Points on a hilly landscape, in no order, each with its height.
From any point a ball rolls to the lowest of the 2 points nearest to it. It stops when none of these is lower. Distance is the straight distance between rows; heights are no part of it.
nik h=40.9: [-24 -34 -24  -5  19   7   4  11 -19   1 -13  13  -9 -21 -11 -33   3  23
  20 -12  20   2  -2  20  -2   2]
Beli h=17.8: [ 37  28  13  -4  -5 -19  -5 -28 -19  -5  38   1 -18  14  -2   0 -10 -10
 -12  14   5  29   4  10  12  15]
zuruf h=29.1: [ 16   3  -6 -24   5 -29  -6 -11 -14   1   8  -1 -17   2  -9   4   7   4
  -7  21 -11  35   3  14  -4   5]
Fel h=48.4: [ -1   2  21  -8   7 -24  -9  23   8 -11   9 -26  -4  16  14 -15 -14 -10
 -11  29   5  -1  -3  -3 -10 -39]
gobil h=25.8: [ -1   3  -3  25  21   2 -10  -4 -20  18  -3   7   2  11   2   7   6 -15
  15 -56   6 -23  21   4   5  12]
nepad h=28.0: [ -6   0 -25  33  23 -25   3  18 -30 -23   4   7  -6 -18 -14  -8  10  14
  -7 -19  22   0  16   1 -11  20]
tol h=35.6: [  7 -14   6  -7  26 -27 -14  17 -13 -15  -5   1   1  16 -15   1   8  -4
  14  -4   1  -6   8  16 -12 -12]
kop h=41.1: [  8  -3 -17  36 -15  18  -2   7  -5 -22  20  19  18  -6  -6  26   3   8
  14 -12  -1 -19  -9 -11 -12  15]
fanu h=44.4: [ 19  -2   0  -7  -1   1 -17 -20  25 -28  -1   4   7  21  14   8 -20  -7
  10  15 -10   2 -29   9  -1 -27]
Bar h=43.4: [-16  10   8 -17   0 -17 -26   6   3   0 -40  12  15  11 -14  -3  -1 -17
  -5   8 -38 -20  25 -13  14  -8]
Bisos h=38.2: [  6  -2  20 -15   8   0  -4   5  14  21   9   4  -1  15  27   4   6 -14
  -3 -12   3  -1  21   1   2   8]
kovu h=29.2: [ -2   2  -9   7  16   2   2  -6 -36  28  -1  15   1   0  -9  -1  15 -13
   7 -48   1  -8  29  13  -3  23]
Sigo h=45.2: [ -7  19  10  10  17 -35  21  -8 -34  -3 -16 -42 -22   0  -8   1   7  -1
 -13 -15  16   4   4   3  18   8]
tiged h=31.6: [  4   0 -25  11  27 -18 -18  20 -21 -31   1  22 -17 -15 -23  -7   3   9
   3 -10   7  12   6   1 -24  12]
fur h=48.9: [ 10  14  -7  -8   2  -5 -24 -10 -23 -14  -8  18   1   4 -26  29   0 -11
  10 -13 -31  -3   0   7  -1   8]
zuk h=39.1: [ -5 -23 -10   5  -7 -11   5  -5  -9  -5   4  28 -30  -6  25  10   4  16
   2 -19   3  -1  18  11   1  25]
ruzik h=42.0: [  1 -24   5 -12 -14   1  12 -12   0  13   0  23  17  15  13   4  15  -7
   8 -16 -23 -34  26  26  11  11]
Nusu h=18.0: [  8  -7   5 -13 -13   7   1 -30  17   8  26  23 -24  10  40 -14 -28   1
  -6   1   5  21  -2  14   4  -6]
tatos h=29.8: [ -5  -4  -4 -16  12   5 -20   8  16  -4 -32  -6  -4 -15 -14 -11  -1   9
   0  18 -14   7 -22  -5  -9 -19]
tatan h=43.8: [-10 -14  -3 -15  19  10  -2  21  19   6  -6  32 -18 -10  39 -11   1  10
  -9 -25   5   8  27  -4  -6  12]
zoke h=44.7: [  8  30  27  31   4  -5  -3   6   0  15  22 -35   5  10   1  15   2 -22
   7 -13  15 -19   1 -23   3  14]
nebor h=30.4: [ 34  -7  -1   0  11  27   8 -14   4   4  13   0  24  17  -8   0   7 -14
  25 -23   7 -14 -12  23 -20 -13]
zupu h=41.0: [ 32  12  21  -3  12   7 -15  -5  -1  11  17   4  13  24   8  19   8 -25
  14 -19  -1 -17  17   3  -4   8]
sena h=60.7: [-10  -4 -10  19 -36  14  41 -25  -9  19   1 -28 -11  -7   0  -5  -1  10
  -4   2  14  -2 -14   2  19 -13]
nuga h=67.9: [  7   6   9  -8 -13 -19  12 -18 -20   0  16 -21 -16   6 -14 -23 -14   8
 -10  35  -8  24  -5   2  12 -25]
zodar h=48.5: [-18  18  -3   9  -2  -6  21  -6 -16   9 -12 -18 -13 -19  -7  -2  26  16
 -22 -10   6  12  12 -18  17  31]
Zuve h=47.0: [-28 -12  22   0  10 -29  10  27  -5  -2  -5 -28   3  13   0 -17  -5  -3
  -7  14  18  -3  -4 -22 -20 -22]
Fuda h=51.9: [ 16   8  -2  -2 -21  23 -16   0  16 -23  26  22  27   1 -10  26  -5  10
   2  16 -14   5 -17 -14 -17  22]
podag h=43.2: [  2  12   6  15   3 -23  17   2 -17 -10  -2 -37  -3  -4 -16  -2  12   6
  -7  11  11   0  -5   3   2  -9]
Tak h=32.5: [-10  -6 -22 -13  17   4  -7   5 -25  24 -16  23  -1 -14 -22  -9  15   5
   2 -34  -3   9  30  12  -3  19]
Mosut h=34.5: [  0  -9 -10 -29   0   0  -9 -15  10   5 -29   2   1   2 -13   0  -4   5
   2  17 -26  10 -20  12  10 -16]
sas h=69.4: [ -6   1   5 -13  14 -38  18   4 -15  15   4 -25 -15   4  -1 -29  16  11
 -16   9  27  23  20  -1  -3   1]
lunu h=27.8: [ 27  19  -7  10  23   9   5 -15  -4  19   5 -11 -24  -4  10   2   6 -11
   9 -36  30  17   3   8  -9   1]
med h=57.1: [  1   9  12   5 -14  10   9  -7   6  26  -1 -29 -22  11  18  -9 -11 -10
  -6  -1  16   3   0 -11  16 -22]
vaser h=24.2: [ 21 -19  -4  -8  -8   3  19 -23  -7  11  14   2   5  11   7  -1   9  -7
  17 -12   5  -7  -3  34 -10  -3]
tav h=40.7: [-19 -15  20 -11   9  -3  19   2   8  25 -11  -3  -3  18  38 -17   6 -16
  -3 -31  18  -9  26   1   1  -2]
Zok h=53.7: [-18   5  36  -2  -2 -11   5  21  13 -14  -7 -10  27  26  17   2  -5 -31
   0   5 -15 -32  18  -7  11  -8]
ril h=55.4: [  7  -2  16 -16  -9 -14 -29  10   3 -18  25  24  -3  12  12  29  -9   3
 -11  28 -14  11   3  -5  -2  29]
keta h=45.1: [ 13   9  -2   4   1 -18  11   1 -18 -23   8 -18   6  -6 -27  13  10   4
   1  14  -7  -4  -7   8  -6  -1]
ris h=28.7: [-22  19   4  -8 -14  17 -17  10   8  12 -29 -11  -3 -21 -25   8   6  11
 -13  11 -25   4  -5 -35   4   4]
kebuk h=38.3: [  8 -16   3   3  15 -22 -17  17  -3 -40   0  -2   6  14 -13   3  -6   2
  19  13  -8 -21 -16  14 -20 -23]
vupoz h=46.9: [ 19  16 -11   8   8  -1  -4  -1 -26 -22   5   1   6  -7 -31  25   0  -7
   7  -7 -13  -7 -14   7 -19   7]
Lon h=24.7: [ -4 -10 -14 -11  16  11  -8   5 -15 -12  -9   9  23 -11 -39 -14   4   0
  19  -4 -10 -15 -12  22  -4 -15]
pufa h=65.9: [ 13   7 -13  -9   2   0  -5 -26  -5  -3   2  -1 -21   0 -11 -12 -22  11
   3  18 -15  36 -41  15  -3 -32]
guto h=25.6: [ 15  13   9  -4 -16  25 -10 -41  23   7  16  22 -10  18  27  -1 -36  -5
   1   1  -6  14 -12   7  17 -16]
zofa h=46.5: [-10  24  14  36   5  -1  11  13   2  15  10 -29  -3  -6  -1   4  11   1
  -6 -10  19 -12   6 -48   9  30]
zato h=45.9: [ -8 -18 -12 -23  22  -6  -6  -7   6   5 -38  -3 -27  -2   8 -23  -6   5
   6  -6   8  12 -18  25  12 -19]
Mera h=24.3: [-13 -12  -1 -13  -2  20  12  23  38 -16  -1  22  17 -10  34  -3  -2   0
 -10  13 -14   2   4  -2   4   1]
ruv h=44.1: [-23  -5  16 -35 -19  -1  17  -7   5  27 -11 -14   8  19   9 -18   7 -17
 -18  22  -9  -3   1  -8  15 -25]
pav h=47.1: [ -4  18  19 -18   4 -16 -14  24   2  19   7  -3  -4  -5 -11   2   9   3
 -20  16  -2  19  28 -27  -3  28]
tebi h=29.7: [  1 -13 -15 -15   9  19  14 -13 -25   7  -9   5  22  -7 -31  -2   5  -5
  22 -13  -7 -16  -8  41   2  -1]
Golus h=51.3: [ -6  10  -2   9 -16  31 -11 -11   8  22 -11  14  10  -5   5  31   8  -2
   3 -22 -25 -21   7 -19  23  21]
gukos h=35.2: [  2   8 -22   2  22   5  -9   4 -17  -7 -13  18 -19 -21 -19  11   5   8
  -1 -24  -4  17  10  -1  -3  15]
pap h=67.0: [  2  -1   3  -7  -6 -13  -8 -12  -6  -3   0 -17 -14   0 -18 -18 -18   7
  -3  39 -15  26 -30   6   2 -40]
bel h=40.6: [ -2 -17 -25  14  -1  36   4 -14  -8   9  -8  27   7  -9  -6   5   9   9
  20 -41   5 -15   3  18   7  11]
vaki h=37.3: [ 10  -5 -19  13   4  30   7 -25  -4   1  -6  17 -15  -9   6  19   3   4
  15 -42   5   1   0  15   4  22]
fofeg h=61.8: [  6   1 -18  -1 -27  22  23 -36   6  17  21  12   2  -7  -4 -14 -13  23
   2  13  -5  29 -31  14  -4 -14]
Silen h=43.1: [-27 -13 -23  15   8  -7 -16  12 -14  18 -15  23  -6  -1  17 -11   7  -4
  -7 -36  13 -14  32  -5   9  15]
ludi h=34.3: [ 25   9   4   9  23  19  -7  -5  -5  -8   0  -9  24   8 -29   6   4 -20
  24 -24   4 -21 -10  17 -21 -15]
fovo h=32.2: [  6   0  16 -17  19  -9  -7  22  -3  14   6 -11  30   7 -32 -14  12  -9
   9  13  -7 -10   9   0 -27 -11]
robem h=56.5: [  9  15   7   4 -33  10  21 -19   3   8  36  -6  15 -11  -9   0   6  14
 -29  32   2  16  -8 -11  23  24]
neto h=51.1: [-27  -9 -20  22 -11 -10 -24  32   0 -10   7  23   3 -19  11   9   0  13
 -20   2  -6 -15  19 -26  -1  18]
vanub h=49.5: [  2  -5  11 -23 -14  12   1   5  29   2  -5  -4  39   6   0  -6  -2 -10
  -2  37 -26  -8 -10  -3   3 -18]
Nebiv h=53.8: [ 25  11 -25   4   0   9   3 -26   1 -19  24  14 -24  -2  14  -2 -13  13
  -1   0  20  40 -22   0 -17  15]
Topom h=33.9: [-15 -14   3  13 -19  19  20  31  11   7  19   1  25 -16   4   1  10  22
  -8  20   2 -15  -2 -24  -9   3]
Napi h=34.9: [-10 -19 -15 -23   5   3  28 -12 -27  23 -16 -12   2 -11 -25 -21   7   7
  15  -2   8   6 -13  35   7   3]
gub h=16.7: [-11 -13 -18   6  32   3  -8   1   2  15 -24  24  33   5  -6 -34  -4 -15
  15 -27  12 -23  24  10   2  -2]
gem h=51.5: [-20 -20 -19  -3  -2  -6  21  10   1   3 -10   2 -30 -25   8 -14  12  36
 -12   0  20  20   4  -1  -4  14]
der h=45.5: [  6 -17  -4 -12 -10   2   8   7   9   5  22   0   5  -2  11 -18  -6   9
 -10  33   0  13 -16   0 -11 -19]
leg h=25.0: [-18   3  -6  -7 -11   6  -9  10   5  -1 -31 -22  -9 -29 -32   5  -5  15
  -7  22 -15  14 -26 -20  -3 -10]
pubo h=24.1: [ 12  24   9  -7  -6  11 -33  -8  15  -3   9 -12 -12 -12 -23   2 -17 -10
  -6  32 -10  23 -21 -21 -11 -18]
daza h=50.3: [-10   2  -2 -22  14  14   0  -9   6  28 -40  -6  -5   1 -11 -10   6  -4
   2 -27   1   4  13   0  16  -4]
Guma h=43.3: [-20 -22 -10   1  25   1  -7   9  -4  -5 -30   4 -14  -3  -2 -21  -3  10
  18 -19  18  -6  -2  11   3 -12]
Dudef h=35.1: [  9   1  17 -26  18  -6 -10  10  16  20  -2  -5  17  20   2 -19   5 -14
  -2   6  -3  -1  15   7 -12 -17]
soz h=49.3: [-27   0   2  25 -15   9  -3  31   6  -2   6   5 -10 -12  25  21  -5  12
 -11  -3   5 -10   7 -41   9  22]
fip h=24.6: [  3   9 -15  39  14 -24   3  15 -26 -26  21   4  17 -14 -14   1  20  11
 -10 -14   6 -10  17 -10  -7  25]
Sud h=41.4: [  4   2 -14 -21 -10  10  -5 -24  -1   7   3  33  -6  -2  -2  20   6  16
   2  -8 -22  28  -3   5  -3  30]
kibo h=53.4: [ 12   9  -8   5 -18   7  11 -10  -8 -18  26  13  23  -7 -18  26  10  19
  -1  16 -15   8 -14  -7  -6  35]
sebi h=68.7: [  5   0   0  -6   4 -33  16  -1 -12   2  12 -21 -23   4  -3 -36   4   7
 -18  30  18  25   4   0   5 -20]
satu h=58.0: [  6  -2   1  -2 -25   9  33  -4   4  23  36 -10  12 -15   4 -22  18  15
 -24  31  11  14   5  -5   0  12]
laki h=53.2: [  3   4  16  -4   5 -13 -26  21  17 -14   5   1 -28   1  29  13 -13  -1
 -12  14  11  16   2 -16   0   3]
Nefaf h=38.4: [  9  12 -12 -15  -9  13  -9 -41   5   9  -6  22 -18   2  10  25  -7   6
   3 -20 -11  30 -10  13   4  14]
dak h=59.5: [ 13  -9 -13   3 -26  13  34 -22   4  19  34   5   3 -21   3 -23   7  20
 -10  20  10  24  -6   6  -7   7]
Leluk h=42.4: [-33  -7  15 -10   2   8  20  14  15  10 -14  13   6   7  36 -17   6 -14
 -13 -22  -1 -13  27 -20  12   4]
sepe h=60.8: [ 22 -10 -22  16   9  14  34  -6  -2   5  21  -9  -4 -14  -4 -24   6  12
   8 -10  37  11 -22  22 -21  -8]
Gabuk h=28.9: [  5  28   4  10 -11   0 -24  -4   3 -28  -5 -14 -11 -19 -26  31 -11   2
  -6  24 -10  15 -24 -17 -12   2]
zin h=42.9: [ 29  28  20  16   0  12  -9  -5  -1  19  28 -19   6  11  -1  22   5 -30
  11 -15  10  -9   1  -8  -2  15]
bemo h=47.8: [  8  -1   5 -12 -12  10 -10  -2  27 -16 -12  14  41   4 -12  11  -8  -6
  11  29 -36 -17 -17   0  -2 -14]
rigo h=11.2: [ 41  27  18   9  -2  -9 -18 -18 -14 -18  34  -9 -14  25  -3  11 -21 -27
   4  16  10  15 -12   3   4  -7]
Gani h=39.0: [ -7   4   4 -24 -28  16  -5 -20   6  21 -13 -11  10   2  -7  12  -1   0
  -7  17 -27   8 -11  -3  21  -9]
sak h=48.8: [ 23 -10  -7  -6   4  -4  -6   7  10 -14  28  14  -5   4  11 -23  -9   9
  -1  30   2  23 -31  -2 -27 -17]
bivu h=52.6: [-18   2   6  15  16  15   9   5  -9   9 -26 -35  10  -5 -29  -5  -6  -6
  19 -26  21 -16 -16  -1  -5 -17]
guf h=20.5: [-27  12  -8  -7   6   1   3   9 -20  -3 -35 -20  -4 -29 -49  -1  -1  12
  -3   7  -7   8 -16  -1   0  -2]
bas h=40.5: [ -6 -11  -1  20  -1 -16  16   4 -10  -8  -5 -24 -21   7   2   3   0  12
   7 -10  20  -9   3   8   0  -4]
Zeduk h=50.0: [  3  -9  19 -19  -2 -24  -3   0   5  -9   4 -12 -12  30  34 -11 -20 -16
  -9  24  -8   2  -3  18  14 -35]
dafu h=40.2: [-19 -19   5  -3 -12 -14   5  10 -12   4   3  16  17  18  11  -2  13  -3
  -1  -7 -19 -33  30   8  10   4]
menim h=44.2: [ -1  -8 -33  25 -13  35  10  -2 -16 -13   2  17  20 -19 -20  15   3  13
  19 -20   0 -18  -9  10  -8  10]
palor h=48.0: [-11 -15   5  -4 -31  -1  17  -5   5   5  20  -8   0   2  22  -9 -11   9
 -16  32  -3   7  -9   8  10 -18]
Safu h=41.9: [-14  -1   8 -34 -21  11  10  -3  -6  39  -9 -15  16   6 -17  -4  17  -5
 -10  13 -19   3   3  -6   7  -7]
letum h=38.5: [-12 -28 -17 -16   4  20   8  22   3  14  -7  20  27 -15 -20 -24  15  22
   1   8 -12   0  -5   0 -10  -5]
norag h=51.8: [  3   0  12 -11  13  -7 -18   9  35 -31   0  10 -23   3  51  -2 -29 -11
  -5  14   1  21  -2   3   9 -17]
Loril h=57.8: [ 16  -9  16   2 -13 -35  -1  -1 -23 -21  34   6   0  25  13  23  10  -8
   7  15  -3 -15  14  18   3  24]
ges h=52.8: [ -1   7  30  -2 -16  -9  -3   7   5   1  14 -25  21  24   8  14  -4 -22
   1  16  -8 -30  -1   0  15 -14]
pota h=18.6: [ -3  -5 -20 -11  25  -7 -22  11   2  -5 -19  28  31  -5 -30 -26   3 -14
   6   7 -17 -22  14   7 -12 -12]
sok h=12.2: [  4  -3  -7  -9  29 -10 -28  27  20 -18 -14  33  18  -3  -2 -16   2  -6
  -1   5 -19 -11  17  -9 -24  -7]
molal h=52.7: [ -1   4   3  11 -16  11  -7 -18  -4  17   0  11  -8   9  16  29   3 -10
   9 -26 -22 -20  14  -6  28  26]
Zel h=33.3: [  6   8 -14  20  12  22   7  -8  -2  10 -12  -2 -29 -12  10  12   3   4
  13 -39  25   8   1   3   0  13]
Rup h=17.4: [ 24  30  14   8 -15   6 -24 -18   2  -1  18 -12  -9   9  -7  17 -25 -20
  -6  14   1  18 -12  -6   9 -11]
Fufa h=51.7: [-23   2 -21  30  11  13 -25  19 -11  -6 -20   5   7 -26 -33  -2  -3   1
   3 -22   5 -12  -2 -10 -15  -1]
Petag h=49.9: [ 15   8   1 -10 -15  18 -20 -13  19 -18  16   9  33   6 -17  21 -10  -2
   9  28 -21   1 -31  -7 -19  -4]
suza h=63.9: [  2   5 -19  -4 -14  20   4 -41   7   0  10  14   0  11  -7  -5 -21  14
   9   6 -12  28 -47  19   0 -21]
Dode h=52.5: [-20  -9  -1  13   1 -30 -19  38  -8 -23  16  22  -3   3  20   8   2  -1
 -11   5  -7 -17  28 -16  -1   9]
Dunal h=54.2: [-15   6  19  21  21  -9  -2   0  -9   8 -29 -37  -8  12  -6  -2  -7 -14
  14 -32  25 -10   0 -18  -3 -14]
gef h=29.3: [-14 -16  -1  -3 -19  29  11  13  28   2   7  11  16 -12  25  13  -1  17
  -6  12  -6  -5  -2  -9   1   3]
gilir h=47.3: [-29 -12   9 -12 -30  -4   5  -6  17 -10  -7 -13   0  10  28   1 -22   0
 -15  32 -18  -2 -18   3  25 -26]
tuk h=48.7: [-27   4   2 -11  10   5  15  -3 -17  36 -37 -19 -16  -5 -16 -14   5  -3
   1 -30  17  11   3 -13   8   2]
lamov h=54.6: [ -3  -2   9   1 -33  -2   5 -21  -2  13  11  -5 -12   9  23  28  -2   4
   3   3  -8  -2   0   8  24  16]
Manem h=47.5: [ -9  -2  -8  17  -7  26 -10  -3  15 -14 -24  -6   5 -19 -18  18 -10  10
  12  -6 -10 -12 -27  -4   2 -13]
Sug h=23.9: [ 32  24   8 -22   4  -7 -15  -3  -8   5  23   2 -14   1 -10   2   7 -10
 -12  16   2  39   8  -2  -9  18]
buf h=15.9: [-13  23   8 -16  13 -17   3   5 -23  11 -29 -39  -8 -11 -41  -9   2  -6
  -8   9 -10  10  -7   3 -11 -13]
Lonat h=56.3: [  4   6  13  13 -33 -32  10 -34 -10  -5  28  -4 -13   8  18  20  -3   9
  -8  18  -1  -4  -6  16  32  30]
Bot h=20.7: [ 31  27  -7  12  17  -8  13 -23 -16  -9  12 -17 -25 -12  11   4  11  -4
  -9 -18  20  22   3   9   3  12]
meb h=54.8: [  1   6  -5  12 -24  -4  21 -18  -3 -18  24  -6  17 -15  -5  17  11  26
 -14  26  -4   8 -14  -3   7  24]
solif h=39.2: [ 10  -7 -15   2   1  26   3 -24  33  -5 -29  17   3   3  21  13 -10   1
  15 -17  -4  -7  -7   8  12  -7]
geka h=41.5: [-20 -22 -19  -4  -2   6  -2   0  -2  14 -23  30 -21  -9  22  -8   4  12
  -2 -33   3  -8  27   7  13  14]
pina h=40.0: [ -2  22  22  -1  14   5 -22   1   7  12 -25 -14  13  12 -17   4   3 -26
   9 -18  -8 -14  10 -15  -2  -7]
Kena h=50.4: [ -9   2 -11  -8  -6 -14 -32  -4 -10 -16 -11  27  -8  -1 -13  28   1  -1
   3  -4 -32   2  10  -3  11  12]
Kenor h=62.2: [ 13 -18   0  18  17  -1  23  12   3   8  16 -18   8   8   3 -16   5   3
  13 -14  36  -7  -2   8 -28 -13]
mil h=42.1: [-21  14  -2   8   1  -8 -31   2  -9   5 -32   3  11   5 -22   3   4 -20
  -3 -19 -21 -26  17 -14  18  -2]
lene h=9.7: [  8  31   5 -16  12   1 -15  -1 -11  19  -9 -28  -3 -12 -36  -1   1 -17
  -8   7  -7  24  -4  -3 -14 -15]
degem h=50.6: [-18  -4 -11   7   4  30   3  -2  -1   2 -35 -24  -1 -14 -28  -2 -10   6
  18  -9  11  -7 -29   6   8 -20]
ker h=54.4: [ -7  23  42  -8  11  -7 -10  30  34  -7  -4  -8  19  15  20  -2 -10 -41
 -13  10 -14 -11  21 -15  12   1]
lib h=44.3: [ 13  -4 -12   4   8  28 -14  -1  20  -8 -16  11   2  -9  -2   8  -4   5
  15 -15   4  -6 -15  -6  -9  -8]
supa h=49.4: [-22   6  -2  17 -12  38   8   6   9  30 -11  -3   1 -11  11  11  12   4
  -1 -24   0 -15   8 -31  11  15]
vusu h=52.1: [  3  11 -12 -18  24  17 -14  -4  21  17 -55   7   5 -10 -21 -15   0 -10
  12 -13 -11   0   8  -3   4  -5]
Tisal h=46.8: [-18   6  -3   1  13 -20  14   1 -32  13 -25 -16 -29  -9  -8  -5  10   3
  -4 -19   8  11  19   0  12  18]
Mova h=9.3: [ 11 -14  16 -19 -19  -5  17 -30  10  18  20  12 -21  16  41 -26 -19 -11
  -1  -4   5   3  10  27   8 -24]
paner h=28.8: [ 27  16   8 -17  17 -13 -13  18  -7  -1  24   0  11   0 -26  -2  15  -7
   1  14   0  15   8  -1 -33  10]
pulet h=18.2: [ -4 -11  -8  -8  17  -2 -10  30  32 -34  -7  35  15 -12  20 -13  -5  -2
  -4  17 -20  -2  13  -5  -8  -5]
vurik h=13.7: [ 27  21   3  24  12 -11   8 -10 -11 -20  26 -18  -9  -7   9  10  15   0
  -9  -2  24   6  -1  -5   1  19]
sagu h=48.6: [  9 -10   0 -12  31 -12  -5   0  27 -11 -40  -3 -19   7  26 -23 -19 -10
  12   7   3   4 -11  15   5 -31]
nef h=36.6: [ -2 -29 -22   4   5 -29   8   7 -25 -17   3  30 -30  -3   3  -4   9  17
   2 -14   9   6  17  21  -2  20]
Fopud h=44.5: [  1  -4 -14 -17  -8  17  -2   0  -7  24   8  35   7 -14  -9   9  21  17
 -10  -5 -23  19  25 -11  -3  34]
nore h=43.9: [ 10 -14  15 -11 -20  12   9 -19  21  -2  12  24  31  16  27  20   0 -12
   8   3 -20 -29  10  23  13   9]
Fadu h=20.6: [ 16  21  -3  31  10  -5   6   8 -16 -34  20  -2   0 -19  -5  17  20  13
 -14  -6   8  -6   7 -21  -3  36]
sare h=60.6: [ 15  -3  18  29  12 -10  18  12  -1   6  34 -23   8  14  18  -7   7  -5
   7 -10  43 -10  11  -4 -18   4]
Fal h=37.9: [-23 -30 -14 -12  -3  -2  31   0 -33  14  -8   8   1 -17 -21 -22  14  18
  14  -7  11  -6   3  33  10  12]
Ranuk h=51.6: [  6  -2  22  -3  -9 -32  -6  -4  -9  -2   6 -26  -8  34  15  12  -4 -19
   4  12  -1 -17   4  16  12 -19]
Dip h=44.0: [-41  -1  18   3   9   9  13  22  14  11 -27  -2  23   5   7 -15  -1 -10
 -11 -16   2 -20  12 -38   1 -11]
salep h=42.3: [ -8 -27  -9 -20  -4  11  10  20  18   8   4   6  14 -17   1 -24   6  21
  -7  30  -6  11 -22  -2 -12 -13]
rek h=47.9: [-21  14  13  15  -7  10   2  21   9  17  -5 -12  -6 -13   4   9   7   4
 -11  -8   8 -13  10 -46   5  23]
nog h=37.5: [ 13  13   3  10  25  14 -16  -5  14  -3 -33  -3  24   7 -31  -4  -4 -22
  26 -19  -3 -24   4   3 -12 -18]
Kozo h=37.4: [-16 -16 -12  30 -11  24   7  30   6 -12  12   7  22 -15  -3   6   4  17
   3  -3   9 -26   0 -17 -15  -1]
Nak h=59.9: [ 24 -11  18  -9  -8 -15  15  -1  -2  16  47   7  -2  12  28 -13   6 -16
  -4   4  23   0  19  26 -10   8]
gata h=33.0: [  8 -12  -8 -14   5 -42   1  -1 -24 -18   7  18 -18   6  -1  11  12  15
  -1  15  -9  21   9  20   0  19]
bifet h=58.9: [ -6  17  -2  22 -20  10  18 -10   0  10  -2 -39 -16 -12   0  -4  -5   6
 -13  10  19   8 -15 -22  15 -17]
Gak h=47.2: [ 18   0   0   2   1  26 -14  -6  39 -23  -1   9   7   2  21   4 -18  -5
   3  11   0   1 -28  -7  -8 -17]
luf h=51.4: [ 25  16 -13   1  -2   0  -8 -13   8 -23  31  16 -14   3   3 -11 -19  16
  -4  22  10  43 -29  -7 -16   0]
Fude h=40.8: [  6 -10   0   6  -1 -14 -12   4  12 -30  -6 -16  -1   8  -5  10 -13   2
  12  22  -5 -10 -29   7  -4 -31]
gumep h=38.0: [ -3 -12  -4  -5  10 -22 -10  15 -22  -4   5  16   5  12 -10   1  14  -1
   4  -8  -9 -13  26  10  -2   5]
ninon h=57.7: [ 12   5  12  28 -29 -23   8 -16 -10 -18  25 -23 -20  18  26  16 -17  -5
  -3  20  14 -11  -7   8  28   5]
paf h=54.0: [ 22   7  13  -4  -5  -9 -19  17  12 -19  31  15  -8   7  10  10 -20  -5
 -19  35  15  22 -11 -15  -8  13]
Ruz h=45.7: [-30 -12  12 -29 -20 -13  20  -3  13  -6 -22 -17   5  17  20  -9  -5 -15
 -14  24 -17  -9  -7   4  25 -29]
fuzi h=21.2: [ -5 -13  -1  11  27  -3  -3  -5  -7   9 -19  13  15  18   3 -16  -1 -18
  20 -40  14 -29  30  18   6  -1]
bogif h=56.7: [ 16   5  12   3 -20 -27 -12  -3 -12 -26  26   2   1  22   4  36  -6  -2
   5  22  -7  -6  -7   4   3  19]
sobug h=50.2: [-26  -4 -31  22  -3  19 -26   7  -4 -20 -30  19   2 -24 -18   9 -10   9
   4 -14  -2 -17 -10  -9   2  -9]
Bek h=53.5: [-14  -1  19   2  11 -28 -27  44   8 -30   5   4   3   5   9   0  -6  -6
 -10  14 -11 -12  18 -16 -14  -4]
som h=18.1: [  9 -22   4 -25 -12   0  18 -21   6  25   7   1  -1   9  22 -17   6  -8
   5 -13  10  -7   7  31   2 -12]
Zeloz h=55.5: [ -8   6  12  -1  12  -9   0  -4   1  19 -17 -35 -18  20   7 -12  -8 -15
   3 -19  26   0  -1  -5   1 -31]
raz h=62.3: [ -5  -9  -2  14 -27  23  35  -8   2  22   4 -21  11  -1   5   4  11  10
   5  -6  14 -15 -11   1   2  -4]
zaf h=45.6: [-12   2   1 -15  -6   7 -10  21  -4  27   2  17   9  -6  -7   4  18  10
 -13   1 -16   7  27 -18  -1  22]
boz h=35.7: [ -7   0   8  18 -17  -4 -23  22   2 -33   2   5  -2  -7   1  30 -10  11
  -2  21 -15 -13  -4 -25  -2   9]
vik h=33.2: [ 16   6 -14  -6  -5  28  -8 -45  28   5  -8  21 -13  11  31  14 -15  -2
   9 -25   3  19 -16   9   8  -1]
sen h=58.7: [ 14  -8  22 -10  -3 -40   7   8 -12  -3  34   3 -13  19  24   5  11  -1
  -8  17  11  -4  20  15  -2  19]
vuzu h=50.5: [ 14   3   1 -13  27  -6  -5  10  43 -26 -19  11 -14   5  36 -10 -22 -19
   3   8  -6  14   5   8  -3 -16]
vuzo h=34.7: [-11  -8   1  -9  17   6  -1  23  -6  25  -4   5  36  -9 -37 -24  14   3
  -2  -4  -6   1  12 -10 -26  -2]
Lol h=45.4: [-24  -5  18 -10   7   6   8  24  19  13 -16 -17  13   2   5 -13   2   0
 -12   3   8  -3  -3 -24 -13 -20]
Sibu h=32.6: [ -2  16   0  23  -8   1  -7  14   6 -20  -4 -19 -11 -19 -12  18  -2  12
  -6  14   4   0 -10 -24  -6   8]
ladep h=50.1: [ -8  -3 -15   4 -12   1  28  -6  -2  15  -4 -10 -17 -22   3  -9  20  27
 -14   3  15  19   5  -8  11  19]
doril h=45.8: [  3 -12   2   3 -11  17   4   4  19 -17   0  21  37  10  11  13  -1  -9
   8   6 -27 -37   7   5   2  -4]
ven h=57.9: [ 24   8 -27   7  19  15  25 -15 -15  -6   8  -7  -3 -20 -15 -10  -2   3
   0  -6  16  20 -31  18 -18  -1]
Karag h=59.2: [  9  -1  21  32 -11 -20  21   5   0  -8  32 -23 -12  11  33  -4  -4  -6
  -4  14  36 -11   5  -1   9  -2]
fevu h=37.7: [-13  -3  -6  36   1   2   9  12  -9  -6 -10  -6 -20  -2   8   5  -2  12
  10 -27  22 -13   1 -12   3   7]

Where does a ball stop that starts at each point below?
med => vik
vuzu => sok
Nebiv => fovo
nuga => bemo
Bar => Mova
fur => vurik
ladep => vurik
mil => Mova
vusu => Mova
daza => vurik
menim => vurik

Call two points neighbours if one is among the 2 nearest of the other. Go from one point of each pair to the other, from neighbour to neighbour, staying as low as possible. Name the highest point that can't be avoided.
vurik and gub => gukos
tol and rigo => Gak
vik and rigo => pav
lene and rigo => pubo
sok and gub => pota
